Each scene shows the same named points in several views. A view is turned or mirrored, shifted and resized as a whole, has a little noise and may leave points out.
In the rows, zero is written as 128.

Scene 1
View 1
fuvin: [109 143 166 140 191 135 141 103 113 113 100 160 114  79 179 122 166 138
 130 115 124 112 128  89 165 103]
Derar: [119 141 185 134 158 102 126 108 113 160 122 139 115  88 167 118 127 141
 130 113 129 149 114 117 174 116]
dis: [131 140 144 149 182 133 148 122 114 128  92 168  87 109 161  67 134 146
 152 144 116 126 126 105 150 134]
fonof: [148 137 109 143 142  91 143 119 102 135 157 115  90 132 125 130 118 159
 112 110 106 148 104 123 156 154]
Tek: [143 134 119 144 147  82 141 124  87 171 121 133  87 137 140  99 110 171
 107 132 104 136 102  94 156 142]
bomu: [115 135 146 131 179 139 158 104 122  88 142 134 107  87 144 118 157 122
 148 131 119 140 151 125 150 141]
fudu: [119 142 122 143 178 133 155 104 114  82 136 136 104  96 147 146 170 136
 126 104 113 124 131 104 154 127]
Rinem: [121 119 152 122 180 117 154 113  98 127 136 143 111 102 146 104 142 151
 114 154 114 119 135 105 151 139]
Meb: [122 164  84 161 166 143 177 103 125  81 105 135  72 111 137  91 162 108
 181 123  98 158 172  97 125 153]
talem: [148 145 139 161 176 129 130 129 125 127  94 176  82 119 165  76 126 160
 147 120 120 126  94 122 160 131]
ruso: [137 154 100 153 133  83 146 108 100 144 137 105  89 125 129 140 129 145
 121  93 102 160 120 100 154 143]
Safu: [124 156 103 155 168 131 162 106 118  95 111 138  84 110 145 112 157 127
 154 111 106 141 145  98 141 138]
gise: [101 145 154 132 183 142 160  94 122  92 125 136 113  73 158 122 171 111
 151 123 119 139 164 107 149 124]
mip: [122 123 152 122 183 144 162 113 121  90 155 139 106  91 137  96 147 125
 149 152 118 140 151 138 144 155]
keren: [131 156  95 154 155 123 160 107 122  89 138 121  85 114 133 127 150 124
 152 100 104 159 140 117 142 151]
gol: [128 126 133 127 162 115 152 110 109 104 170 117 107 105 130 138 141 142
 116 123 114 140 126 131 155 150]
Fanis: [124 132 145 135 188 142 155 113 119  91 130 155 102  95 153 105 155 137
 140 135 120 123 133 122 150 136]
Kared: [104 139 152 121 151 112 158  93 113 113 166  99 119  81 135 147 150 112
 134 120 117 164 160 122 152 142]
Favi: [112 107 163 111 198 127 159 114  87 119 138 152 122  94 150 110 153 156
  99 169 117  96 139  96 151 132]
Dunem: [123 134 169 131 173 129 143 117 125 124 128 148 106  94 156  84 129 133
 153 142 126 147 131 135 157 139]
View 2
Favi: [140 117 214 156 130 165 144 134 118 138 127 215 103 180 163 182 151 167
 147 129 123 165 102 124 145 102]
Safu: [152 150 182  81 187  73 121 162 175 135 109 132 165 120 172 152 113 150
 132 132 167 106 173 127 119  98]
talem: [173 164 197 118 202 144 127  95 153 151 146 136 195 110 134 140 203 132
  73  93 166 103 124 105  86 103]
fudu: [132 111 158 108 157 103 140 164 175 161 119 168 140 139 172 125  92 142
 107 141 170 129 150 148 143  91]
bomu: [135 139 182  94 176  89 140 138 167 164 116 175 121 181 147 159  88 139
 153 108 178 135 136 131 126  75]
Derar: [160 131 176 107 179 186 118 115 166 131 129 150 101 165  94 143 108 115
  69  83 131  78  75  99 111 101]
keren: [136 166 167  71 183  56 137 179 209 147 113 140 152 133 167 157  85 152
  97 127 177  97 184 123 110  82]
dis: [178 161 214 111 197 130 115 103 131 132 127 141 170 131 143 168 191 146
 135  98 153 115 126 102  99 107]
Rinem: [143 146 206 136 147 145 145 136 148 135 126 191 112 171 151 185 144 161
 117 117 132 133 117 112 121  98]
gise: [152 106 176  82 184  94 114 137 149 154 105 154 116 175 148 139  75 128
 186 116 173 129 127 135 140  86]
Meb: [164 173 191  49 212  18 109 168 174 130  93 111 174 122 180 174 105 162
 179 127 181 105 202 122 104  96]
gol: [115 157 177 114 144 113 166 165 201 163 132 198 105 179 145 173  90 154
  71 119 158 122 136 122 120  73]
Tek: [152 191 207 137 150 163 137 167 188  98 132 150 134 113 140 199 172 171
  20 120  99  77 132  83  90 120]
Fanis: [150 134 192 110 178 107 137 116 140 165 129 174 153 159 157 149 143 143
 150 113 176 146 132 131 121  87]
View 3
Dunem: [141 112 128  99 122 120 124 165 126 133  93 121 143 100 145 109 147 108
 107 127 140 117 139 136 131 131]
fuvin: [110 120 149 122 119 130 144 136 130 145  92 120 121 114 134 101 181 110
 110 114 135 128 137 116  86 139]
Tek: [121 135 163 112 140 111 136 137 174 147  92 163 153 126 141  79 108 107
 140 130 179 124 124 152 139 120]
dis: [144 117 129  93 139 129 147 147 130 150  88 135 151 114 129  95 155  91
 108 117 167 130 131 125 120 130]
Favi: [119 125 163 148  98 120 126 152 134 146 100 133 113  93 118  95 147  90
  84 112 168 147 127 140 112 124]
fudu: [111 130 158 146 131 125 126 128 111 164 112 123 119 126 156 104 160 110
 117  99 135 117 138 134 126 148]
Meb: [129 139 110 114 170 139 124 143  90 191 114 121 153 109 179 112 157  96
 112 119 166 104 146 117 153 160]
ruso: [103 143 162 129 152 114 121 130 154 161 108 149 145 131 176  92 114 126
 152 132 152 101 135 152 149 138]
bomu: [129 121 138 132 122 123 115 155 106 152 110 114 127 103 156 114 156 108
 100 112 134 116 143 138 137 142]
talem: [152 110 140  83 144 123 155 134 136 140  86 141 155 140 127  90 150  99
 128 105 152 125 128 133 123 128]
Kared: [103 131 150 148 117 115  98 160 127 145 115 113 121  94 176 115 137 129
 115 135 123 103 147 149 141 140]
gol: [123 127 165 146 118 110 109 147 126 145 113 130 124 117 154 104 127 113
 117 110 135 113 137 161 152 133]
mip: [144 117 136 128 117 120 111 167 101 146 109 114 129  95 146 113 144  98
  90 112 143 123 139 147 150 136]
Derar: [115 114 154 106 116 114 131 151 161 118  86 130 136 112 144  97 145 130
 131 139 127 116 138 138 105 123]
keren: [122 135 140 129 155 124 119 135 109 173 115 128 144 127 178 107 140 111
 129 111 141 100 143 141 158 152]
Safu: [121 134 134 121 155 132 129 134 110 175 109 129 143 120 165 104 155 103
 121 114 154 110 141 126 138 152]
Rinem: [126 125 155 132 114 118 125 153 136 145  99 136 128 102 132  96 139  98
 100 118 163 134 130 143 126 128]
fonof: [123 133 169 130 139 107 119 134 151 148 107 151 142 135 157  90 106 116
 144 117 152 110 130 166 160 131]
gise: [113 124 133 131 123 131 120 152 105 156 107 106 124  94 158 115 173 111
  98 122 131 116 147 121 116 146]
Fanis: [136 118 143 124 123 124 129 147 109 149 103 121 128 114 139 105 157  98
 100 104 143 125 136 135 128 137]
View 4
Meb: [156 103 112 146  99 132  89 101 113 133  98  65 121 138  79  89 132 144
 129 107 142 126 175 121  97 136]
Tek: [145 122 100 109 129 154 144 138 121 161 133 159  97 140 131 118  87  93
  60 119 128 123 135  88 142 135]
Fanis: [145 134 116 127 132 115 116 124 150 147  89 117 159  94 114 104 113 137
 108 111 136 154 158 129 127 122]
keren: [136  90 111 148 102 150 111 106 137 132  89 112 118 132 104  92 105 130
 131 113 147 130 158 107 117 115]
fonof: [130 105  96 131 118 167 139 121 137 144  98 164 108 133 133 109  76 109
  98 125 143 125 135  82 149 116]
Kared: [121  80 121 140  87 121 101 112 165 122  78 151 160 123 116 129 105 136
 132 115 107 123 133 124 155 122]
Derar: [131 109 126 120 146 124 142 152 174 145 126 170 150 127 103 134 107  94
 102 104 104 151 130 135 148 125]
mip: [150 134 103 132 125 113 100 107 140 135  70 121 176  99 111 111 107 149
 118 126 125 142 147 125 146 136]
fudu: [123 102 131 136 101 123 119 122 164 147  89 124 136  97 133  97 114 132
 117 100 148 151 160 119 118 101]
bomu: [138 114 118 136 114 114 104 115 155 134  81 121 163 105 108 110 115 145
 124 112 124 143 153 131 135 125]
Safu: [143 103 119 139 106 133 111 116 133 143 103  98 120 124 103  94 120 129
 117 104 144 136 166 118 106 122]
fuvin: [132 121 147 117 127  98 128 149 177 161 122 124 152  93 118 115 132 115
  98  88 124 165 159 149 113 114]
ruso: [124  80 111 135  98 163 133 121 141 142 116 155  94 152 123 111  91 101
 104 111 135 116 138  90 133 114]
gol: [126 109 107 133 108 136 121 115 153 138  74 156 146 108 137 110  88 131
 113 123 135 134 140 102 153 113]
Dunem: [155 130 106 127 148 121 115 131 144 134 103 128 165 120  87 121 111 122
 113 118 112 145 143 135 143 141]
Favi: [140 148 123 100 109  89 113 132 147 164  96 140 161  76 154 126 111 138
  63 112 116 147 146 122 145 133]
Rinem: [141 136 113 109 118 110 116 128 141 155 100 139 150  98 135 121 105 128
  77 116 121 140 143 115 145 135]
gise: [135 104 136 135 103  98 100 123 165 137  93 109 164 105 103 116 132 139
 127 100 116 148 157 148 122 124]
talem: [159 148 105 120 176 145 147 146 140 160 128 124 127 117  94  96 108 100
  93 110 147 163 160 120 119 125]
dis: [163 148 109 115 154 123 124 139 129 157 124 108 139 114  95 107 121 116
  84 110 131 152 160 129 119 142]
View 5
keren: [149 143 121  99 185 166 101 118 104 178  87 150 102 103 111 147  92 201
 169  92 143 129 132 125 136 118]
fuvin: [115 153 126 112 138 120 132 133 128 105 155 133 118 152 114 173 151 156
 144  69 162 119 154  55 109 168]
gol: [147 141 119  89 160 115  85 137 144 141  91 153 103 101 115 134 111 138
 146 107 104 133 135 125 131 142]
Safu: [128 145 126 115 172 164 116 111  96 168 116 138 116 114 111 157 114 204
 159  87 159 121 151 113 138 126]
ruso: [140 148 137  67 160 143  86  80 127 164 110 185  66  93 105 112 102 161
 216  84 144 140 117 148 126 124]
Meb: [120 152 118 134 194 192 126 112  86 187 104 126 134 106 115 163 102 243
 151  91 171 101 164 131 158  94]
fonof: [143 144 133  61 150 128  65  89 119 172  96 187  85  80 108 110 111 133
 186  93 109 146 129 152 137 145]
Fanis: [124 145 116 116 156 127 108 141 113 144 115 131 136 119 117 165 134 162
 116  94 126 120 163  95 141 151]
talem: [106 173 112  57 130 132  95  93  77 166 137 179 154 113 117 177 146 140
 147  47 142 122 187  99 156 174]
Kared: [146 152 112 110 180 121 112 153 187 109  81 134  82 112 125 131  92 163
 161 114 131 116 124 130 117 108]
fudu: [151 126 131 118 167 141 108 135 110 147 114 131  97 128 104 153 119 176
 148  96 136 142 124  82 111 152]
Derar: [116 185 109  55 133  97 112 116 171  99 130 175 107 127 128 150 128 116
 179  63 149 115 155 104 121 153]
gise: [125 153 112 135 174 136 136 156 146 115 114 113 118 137 121 168 118 190
 132  96 157 105 149  87 124 126]
Dunem: [105 181  97  86 155 119 114 132 146 128 104 152 146 111 130 164 125 150
 133  83 136  98 182 122 152 130]
mip: [123 149 106 122 166 122 103 156 138 140  88 123 143 101 125 155 122 161
 103 115 109 109 170 123 153 128]
bomu: [132 148 108 121 172 132 114 154 138 134  95 124 124 117 121 160 114 174
 124 106 129 114 151 105 136 131]

Which points are out of place in each view (at most two, in the order of its rows)? Write none if all are in place.
view 1: Dunem
view 2: Fanis
view 3: none
view 4: none
view 5: gol
